Each scene shows the same named points in several views. A view is turned or mirrored, shifted and resized as a whole, has a little noise and may leave points out.

Scene 1
View 1
Mozi: [ 0.66 -1.31  1.11  1.44 -0.94 -1.36  0.96 -0.22 -0.96  0.82  1.16  1.49
 -1.50  0.51  1.01 -0.88  1.14  0.45 -0.63  1.21 -0.28 -1.11 -2.32  0.52]
med: [ 0.09 -0.26 -2.90  0.36 -1.77 -0.37  0.52 -0.60  0.48  0.21 -0.23 -2.59
 -0.55  2.51  0.70  0.33  0.28  2.45  2.41  0.99  1.21  2.17 -2.09 -0.76]
Zili: [ 1.23  0.56 -1.45  0.21 -2.12  0.10  0.02  0.12  0.35 -0.66  0.26 -1.45
 -0.62  0.79  1.30  0.06  1.71  1.40  0.85  0.96  0.17  0.94 -1.53  1.51]
Rov: [ 0.64  0.54  0.27  0.53 -1.61  0.56  1.79  0.05  0.01 -0.55  0.47  2.67
  0.05 -1.29  0.24  0.77  1.95  0.32  0.23  1.93  0.42  0.50 -2.19  0.92]
suve: [ 1.77 -0.60 -1.52  1.49 -1.44 -1.31  0.36 -0.63  1.32 -0.47 -0.23 -1.29
 -0.32  1.91  2.00 -0.08  1.14  1.21  0.41  0.91  0.22 -0.04 -0.57  1.81]
Leg: [ 0.96 -0.09 -0.54  1.29 -0.96  0.26  1.54  0.25  1.78 -1.58 -0.55  1.12
 -0.41  0.77  0.71  0.45  1.51  0.50 -0.10  1.17  0.22  1.45 -1.10  1.54]
boguz: [ 0.41 -0.71 -0.29  2.96 -0.84 -2.35 -0.19 -1.44  0.39 -0.46  1.48 -0.39
  0.35  1.49  1.26  1.50  1.57 -0.22  1.52  1.35  0.27 -0.82  0.65  1.68]
Mada: [ 0.35  0.22  1.47  0.93 -1.33 -0.02  1.02  0.23 -0.79 -0.34  1.55  2.72
 -0.69 -1.32  0.42  0.49  2.25 -0.34 -0.43  1.51 -0.49 -0.42 -1.80  1.37]
Laga: [ 2.74  1.41  1.30 -0.39 -2.72  0.66  0.79  0.67 -1.00 -0.26  1.22  3.32
 -0.17 -3.43  1.56 -0.36  3.52 -0.03 -1.38  1.90 -0.57 -1.92 -2.09  3.13]
gik: [ 2.14 -0.60 -0.37  1.71 -1.52 -1.44  0.61 -0.52  0.86 -0.30  0.28  0.52
 -0.20  0.59  1.87 -0.14  1.73  0.46 -0.28  1.25  0.03 -1.22 -0.53  2.34]
piveg: [ 1.56 -0.74 -2.07  2.52 -0.92 -1.40  0.44 -0.94  2.76 -1.76 -0.64 -1.61
  0.20  2.67  1.72  0.95  1.08  0.65  1.04  0.83  0.44  0.80  0.86  2.39]
zab: [ 1.60  1.77 -0.37 -0.51 -3.02  0.30 -0.48  0.14 -1.51 -0.08  1.74  0.00
 -0.03 -1.87  1.20  0.46  2.94  0.89  0.92  1.66  0.05 -0.65 -1.86  2.03]
mebip: [ 1.65  0.74 -1.48 -0.13 -2.13  0.82  0.79  0.52  1.08 -1.12 -0.64 -0.55
 -0.64  0.47  1.26 -0.13  1.75  1.39  0.16  0.95  0.27  1.48 -1.84  1.74]
Peg: [ 0.47  1.29 -1.22  1.21 -1.45  0.47  0.34 -0.13  1.73 -2.72  0.17 -0.13
  0.68  0.27  0.58  2.32  2.33  0.20  1.51  1.13  0.43  1.93  0.24  2.46]
Pev: [ 1.72 -0.67 -1.00  1.46 -1.30 -1.06  0.32 -0.17  1.15 -0.72  0.01 -1.12
 -0.89  1.75  1.77 -0.38  1.35  0.88 -0.13  0.59 -0.27  0.07 -0.60  2.04]
Ludom: [ 1.99 -0.69 -1.60  0.82 -1.95 -1.38 -0.05 -0.59  0.10  0.60  0.23 -2.05
 -0.94  1.70  2.19 -0.95  1.15  1.82  0.51  0.83  0.10 -0.61 -1.43  1.25]
zad: [ 0.61 -0.27 -1.15  1.14 -1.29 -0.41  0.96 -0.16  0.90 -0.81 -0.08 -0.50
 -0.56  1.41  0.79  0.51  1.08  1.01  0.92  1.11  0.43  1.30 -1.29  0.86]
View 2
Laga: [ 0.10 -2.38  0.03 -1.39  0.86 -0.67 -0.55  0.44 -2.10 -0.71  1.58 -0.55
  0.88  0.17 -0.75 -1.46 -0.16 -0.54 -1.44  1.44 -0.31  1.31  1.65  1.33]
piveg: [ 0.28 -0.84  1.20 -0.49 -1.26  0.51  0.12  0.04  1.05 -0.56 -0.55  0.04
 -0.86 -1.24 -0.52  0.28  0.59 -1.71  1.77 -0.11  0.02  0.03 -0.22  1.04]
Mada: [ 0.27 -1.32  0.44 -1.42  0.38 -0.55 -0.69  0.54 -1.08 -0.61  0.73 -0.79
  1.10  0.38 -0.98 -1.04 -0.34  0.47  0.39  1.05 -0.40  0.63  1.22  1.24]
Peg: [ 0.89 -1.88  0.25 -0.76 -1.27  0.39 -0.52  0.15  0.06 -0.28 -0.53 -1.22
  0.34 -0.68 -0.27 -0.30 -0.44 -1.34  1.39  0.07  0.82  0.89  0.03  1.72]
Zili: [ 0.63 -1.24  0.49 -0.55 -1.41 -0.16 -0.28  0.36  0.13 -0.06 -0.34 -0.39
  0.33 -0.54 -0.11 -0.90  0.31 -0.89  0.28  1.39 -0.26 -0.09 -0.32  0.77]
zad: [ 0.47 -0.77  0.70 -0.99 -1.20 -0.08 -0.32  0.31  0.36 -0.32 -0.44 -0.53
  0.25 -0.86 -0.27 -0.76  0.17 -0.33  1.15  0.83 -0.21 -0.25 -0.13  1.08]
zab: [ 0.62 -1.89  0.10 -0.40 -0.82 -0.21 -0.33  0.51 -1.35 -0.04  0.58 -0.72
  0.68  0.60 -0.33 -1.13 -0.58 -0.80 -0.84  1.88  0.24  0.66  0.53  0.42]
mebip: [ 0.62 -1.57  0.19 -1.16 -1.22 -0.27 -0.42  0.26 -0.03 -0.22 -0.28 -0.53
  0.38 -1.32  0.12 -1.22  0.52 -0.96  0.03  1.29 -0.38  0.11 -0.27  1.36]
suve: [ 0.17 -0.70  1.05 -0.52 -0.97  0.09  0.05  0.21  0.52 -0.48 -0.09  0.24
 -0.45 -0.86 -0.50 -0.33  0.66 -1.18  0.75  0.78 -0.44 -0.19 -0.04  0.62]
boguz: [ 0.14 -0.51  1.27 -0.15 -0.53  0.38  0.03  0.33  0.32 -0.61  0.09 -0.11
 -0.37  0.46 -1.19  0.33 -0.34 -0.68  1.80  0.20  0.20  0.22  0.61  0.29]
Leg: [ 0.37 -1.27  0.39 -1.59 -0.49 -0.18 -0.53  0.11  0.00 -0.63 -0.12 -0.69
  0.31 -1.29 -0.32 -0.85  0.36 -0.33  1.08  0.41 -0.29  0.20  0.36  1.84]
View 3
Peg: [ 1.97 -0.64 -0.55 -0.96 -0.41 -0.77  0.50 -1.53 -1.50  1.18  0.38 -1.00
 -0.73  0.28 -1.02 -1.54 -0.32  0.61 -0.83  0.38  3.23  0.38 -0.94 -1.21]
Pev: [-0.80  0.67  0.10  1.17  1.78 -1.27 -1.15 -1.74 -1.77  0.64  0.78  1.07
 -0.52 -1.15 -0.40 -1.74 -1.95 -1.05 -2.61 -0.22  2.33  0.40  0.89  0.53]
zad: [ 0.27  0.45 -0.75  0.63  0.64 -1.15 -0.64 -1.57 -1.15  0.65 -0.12  1.75
 -0.08 -1.06 -0.72 -1.20 -0.77 -0.68 -1.17  0.82  1.91  0.59  0.27  0.83]
piveg: [ 1.58 -0.07 -0.90  0.05  2.32 -0.72  0.11 -2.94 -1.96  1.43  1.22  0.73
 -0.72 -1.13  0.34 -1.15 -1.66 -1.36 -2.65  0.43  2.58  0.34  2.01 -1.25]
Leg: [-0.01  0.00  0.11  0.30 -0.59 -1.58  0.32 -1.36 -1.69 -0.16 -0.01  1.26
 -0.06 -1.65  0.02 -1.87 -0.95  1.08 -0.93  0.30  2.26  0.84  0.32  0.55]
suve: [-0.17  0.32 -0.22  1.14  2.02 -1.00 -1.36 -2.04 -1.45  0.78  0.80  1.01
 -0.81 -1.52 -0.60 -1.70 -1.69 -1.42 -2.51  0.21  1.88 -0.01  1.45  0.28]
mebip: [-0.08  0.35  0.20  1.27  0.22 -0.73 -0.45  0.55 -1.65  0.02  0.33  1.28
 -0.79 -1.90 -1.19 -2.33 -1.81 -0.18 -1.27  1.51  2.67  0.04 -0.46  1.14]
med: [ 1.47  0.87 -1.90  1.02  1.65 -0.03 -1.43 -0.65 -0.39  1.68 -0.54  3.77
 -0.15 -1.15 -1.80 -0.35 -0.64 -3.18 -1.35  2.73  1.33  0.36  0.27  1.45]
Mada: [-2.64  0.37  1.08  0.66 -1.59 -2.55 -1.95 -1.71 -0.71 -0.91 -0.95 -0.27
 -0.05 -0.52 -1.70 -2.44  0.36  1.91 -0.31 -1.56  1.29  0.31 -1.05  1.58]
boguz: [-0.21  0.06 -0.65 -0.18  1.57 -1.65 -1.99 -4.23 -0.67  1.19  0.13 -0.51
 -0.52  0.39 -1.18 -1.00  0.20 -1.04 -2.17 -1.40  1.20  0.12  1.09 -0.88]
Rov: [-1.08 -0.18  0.52  0.75 -1.92 -2.04 -1.07 -1.14 -0.47 -0.97 -1.13  0.34
 -0.26 -1.70 -1.61 -2.43  0.54  1.81  0.37  0.00  1.03  0.13 -0.57  1.29]
Ludom: [-1.31  0.98 -0.01  1.96  2.88 -0.96 -2.89 -1.80 -0.87  0.77  0.63  1.29
 -0.98 -1.38 -1.66 -1.71 -1.84 -2.61 -3.11 -0.08  1.31 -0.41  1.20  1.12]
zab: [-1.41 -0.02  0.81  1.43 -0.18 -0.96 -3.01  0.46 -0.15  0.07 -0.10 -1.55
 -1.79 -0.67 -3.87 -2.98 -0.36  0.01 -0.97  0.09  1.70 -0.99 -2.03  1.31]
Mozi: [-3.36  1.21  0.62  1.50  0.07 -2.56 -2.76 -2.63 -0.66 -0.61 -0.92  1.55
  0.33 -0.98 -1.12 -1.93 -0.19  0.13 -1.38 -1.68  0.63  0.55  0.55  2.15]
Zili: [-0.18  0.62 -0.32  1.23  0.94 -0.62 -1.36 -0.15 -1.16  0.69  0.22  1.05
 -0.91 -1.03 -1.89 -1.79 -1.44 -1.11 -1.70  1.00  2.33 -0.03 -0.58  1.13]
gik: [-1.78  0.12  0.73  1.26  1.18 -1.95 -1.98 -2.85 -1.05 -0.21  0.42 -0.37
 -1.03 -1.60 -0.89 -2.41 -0.98  0.03 -2.24 -1.39  1.17 -0.27  1.39  0.30]
Laga: [-3.55 -0.42  2.48  1.79 -1.68 -2.34 -2.42  0.13 -0.76 -1.98  0.05 -2.52
 -1.61 -2.13 -2.68 -4.34 -0.69  3.04 -0.64 -1.64  1.45 -1.00 -1.43  1.58]
View 4
zab: [ 0.44  0.85  0.19 -1.24  0.80  0.30 -0.47 -0.73  0.19 -1.09 -0.40 -0.49
  0.32 -2.37 -1.30  0.88  1.54 -0.49  1.80  0.15  1.34  1.52  1.17 -0.41]
Peg: [-1.77  1.36  1.30  2.31  0.11  0.16 -0.24 -1.10  1.52 -0.60 -0.86 -0.10
  0.36 -0.19 -1.29  2.24  0.83 -0.02  0.97 -0.62  0.43  0.37 -0.24 -0.49]
boguz: [-1.39  0.88  0.50  1.41 -0.41  1.00 -0.51 -0.71  0.25 -0.96  1.16 -0.16
  0.35  1.05  0.39  1.11 -0.52 -1.30  1.46  0.75 -0.50  1.04  0.95  1.60]
piveg: [-2.36  2.48  0.14  2.35  0.10  0.99 -0.89  0.09  1.70  0.02  0.69 -0.15
  0.41  1.70  0.46  1.31 -0.40 -0.52  0.67 -0.78 -1.05  1.15 -0.45  0.16]
suve: [-1.45  2.23 -0.42  0.58  0.34  0.97 -0.94  0.25  1.18 -0.03  1.11 -0.03
  0.37  0.91  0.68  0.34 -0.20 -0.80  0.96 -0.46 -0.84  1.91  0.09  0.21]
Leg: [-1.81  1.05  1.60  0.75 -0.18 -0.32 -0.23 -0.66  1.30 -0.21 -0.56  1.04
  0.48 -0.43 -0.18  0.23  0.19  0.07  0.08 -1.09  0.09  1.37 -1.13  0.16]
Ludom: [-0.84  2.12 -0.99 -0.78  0.74  1.11 -0.74  0.14  0.85  0.16  1.85 -0.52
  0.33  0.43  1.08 -0.34  0.10 -0.60  1.43 -0.22 -0.56  2.49  0.54 -0.09]
Rov: [-0.63 -0.08  2.06 -0.47 -0.21 -0.63  0.21 -0.75  0.27 -1.24 -0.92  1.11
  0.93 -1.85 -0.33 -0.14  0.61 -0.24  0.76 -0.48  1.02  0.99 -0.49  0.19]
zad: [-1.66  1.22  0.94  0.72 -0.03  0.20  0.30 -0.81  1.22 -0.10  0.60  0.11
  0.66  0.09  0.62  0.24  0.22  0.23  1.06 -0.71  0.01  1.46 -0.56 -0.53]
Mozi: [-0.64 -0.08  1.06 -1.75 -0.29 -0.19 -0.18 -0.98 -0.08 -0.52  1.23  1.16
  0.16 -0.76  0.94 -1.14 -0.29 -0.62  0.71  0.22  0.36  2.49  0.14  1.68]
Mada: [-0.32 -0.54  1.81 -1.12 -0.27 -0.61 -0.28 -1.51 -0.05 -1.04 -0.42  1.18
  0.00 -1.84 -0.71  0.02  0.34 -0.51  0.63  0.23  1.12  1.58  0.19  1.45]
med: [-1.69  1.70  0.25  0.87  0.23  0.64  1.56 -0.64  1.25  0.26  1.97 -1.05
  1.52  0.51  1.98 -0.13  0.77  0.88  2.27 -0.90 -0.03  1.44 -0.41 -2.43]
Pev: [-1.55  1.86 -0.07  0.19  0.36  0.54 -0.86 -0.40  1.42  0.31  1.00  0.28
 -0.05  0.38  0.19  0.20 -0.13 -0.34  0.61 -0.58 -0.54  2.14 -0.18  0.34]
Laga: [ 0.80  0.33  0.98 -2.50  0.64 -0.65 -1.84 -0.12 -0.06 -1.46 -2.04  1.36
 -0.18 -3.34 -2.11  0.11  1.08 -1.10  0.32 -0.21  1.46  1.89  0.52  1.28]
Zili: [-1.04  1.65  0.11 -0.02  0.63  0.40 -0.01 -0.70  1.34  0.11  0.68 -0.43
  0.39 -0.55 -0.05  0.54  0.96  0.30  1.32 -0.70  0.25  1.83 -0.06 -1.08]
gik: [-0.95  1.42  0.29 -0.16  0.20  0.40 -1.31  0.20  0.60 -0.66  0.16  0.69
  0.17 -0.04  0.02  0.13 -0.24 -1.19  0.46 -0.28 -0.31  1.79  0.21  1.22]
View 5
med: [-1.29  0.24 -0.81 -1.55 -1.05 -1.61 -0.81 -0.44 -0.23  1.33 -1.11 -0.80
  4.60 -0.36 -0.26 -0.41 -0.71  0.11 -0.30  0.81 -0.37  0.31 -0.24  1.68]
Mada: [-1.28  0.52  2.25 -2.71 -0.25 -1.37 -0.63 -1.31  1.68 -0.41 -0.76  1.75
 -1.24  1.41  1.35  1.92 -0.36 -0.84 -0.44  0.01  3.62  0.13 -0.44  0.83]
boguz: [ 0.11  1.22 -0.57 -3.07 -1.04 -0.95  0.34  0.22 -0.04  0.81  0.46  0.04
 -0.31  0.76 -1.85  0.60 -2.07 -2.13 -0.18 -0.06  2.53 -0.13 -0.06  1.12]
zad: [-1.01  0.77  0.09 -1.52 -0.44 -1.36 -0.93 -0.03  0.62  0.37 -0.66  0.69
  1.93 -0.13 -0.23  0.43 -0.76 -1.10 -0.59  0.31  1.40  0.94 -0.25  1.44]
Mozi: [-1.10  0.19  2.00 -2.41 -0.90 -1.19  0.37 -0.76  1.13 -1.05  0.71  0.73
  0.55  1.74 -0.26  2.33 -0.03  0.18 -0.73  0.37  3.26  0.13 -0.32  0.13]
Peg: [-0.79  1.52 -0.73 -1.86  0.26 -1.39 -1.88  0.01  0.95  1.50 -2.02  1.75
 -0.22 -0.84  0.42 -0.69 -1.79 -2.96 -0.37 -0.31  1.46  1.03 -0.35  2.36]
Leg: [-1.13  0.86  0.93 -1.36  0.17 -1.17 -1.40  0.31  1.06 -0.22 -0.66  1.85
  0.82 -0.67  0.48  0.96 -0.50 -1.83 -0.71  0.27  1.83  1.71 -0.31  1.45]
Pev: [-0.85  1.06 -0.39 -1.00 -0.69 -1.57 -0.21  0.37  1.26 -0.04  0.05  1.25
  1.44  0.28 -1.69  0.15 -1.00 -0.90 -1.83  0.10  2.05  0.95 -0.35  0.66]
mebip: [-1.67  0.60  0.26 -0.79 -0.07 -2.11 -1.25  0.01  1.70  0.65 -1.48  2.17
  1.95 -0.56  0.63 -0.31 -0.32 -0.58 -1.78  0.41  1.32  0.87 -0.48  1.16]
Laga: [-1.87  0.11  2.63 -2.82 -0.02 -2.80 -0.23 -0.55  3.32  0.39 -1.13  4.25
 -2.53  1.18  2.11  1.21  0.08 -0.54 -2.42  0.46  4.47 -0.84 -0.52 -0.22]
Rov: [-1.42  0.09  2.28 -2.83  0.06 -1.55 -1.14 -0.56  1.27  0.22 -1.05  1.90
 -0.24  0.13  2.16  1.64 -0.13 -1.15 -0.28  0.60  2.52  0.30 -0.29  1.21]
gik: [-0.61  0.71  0.43 -2.13 -0.65 -1.68  0.24  0.84  1.26  0.16  0.63  1.92
  0.14  0.25 -1.09  0.85 -0.91 -1.39 -1.76  0.43  2.85  0.24 -0.20  0.14]
zab: [-1.69  0.26  0.64 -2.83 -0.68 -2.79 -0.32 -1.34  2.19  1.88 -1.95  2.26
 -0.55  1.31  1.34 -0.49 -0.76  0.04 -1.68  0.25  2.78 -1.63 -0.48  0.59]
Ludom: [-0.92  0.48 -0.67 -1.57 -1.40 -2.11  0.83  0.32  1.00  0.69  0.49  0.69
  2.34  0.72 -2.05 -0.12 -0.92  0.39 -2.23  0.51  1.81 -0.54 -0.29 -0.02]
suve: [-0.69  0.87 -0.60 -1.42 -0.79 -1.59 -0.04  0.89  0.85  0.47  0.34  1.04
  1.81 -0.28 -1.60  0.04 -1.18 -1.07 -1.73  0.42  1.69  0.62 -0.19  0.64]

Which points are out of place in each view (at most two, in the order of its rows)? Write - if all are in place.
view 1 -> Ludom
view 2 -> -
view 3 -> Peg, gik
view 4 -> suve
view 5 -> -
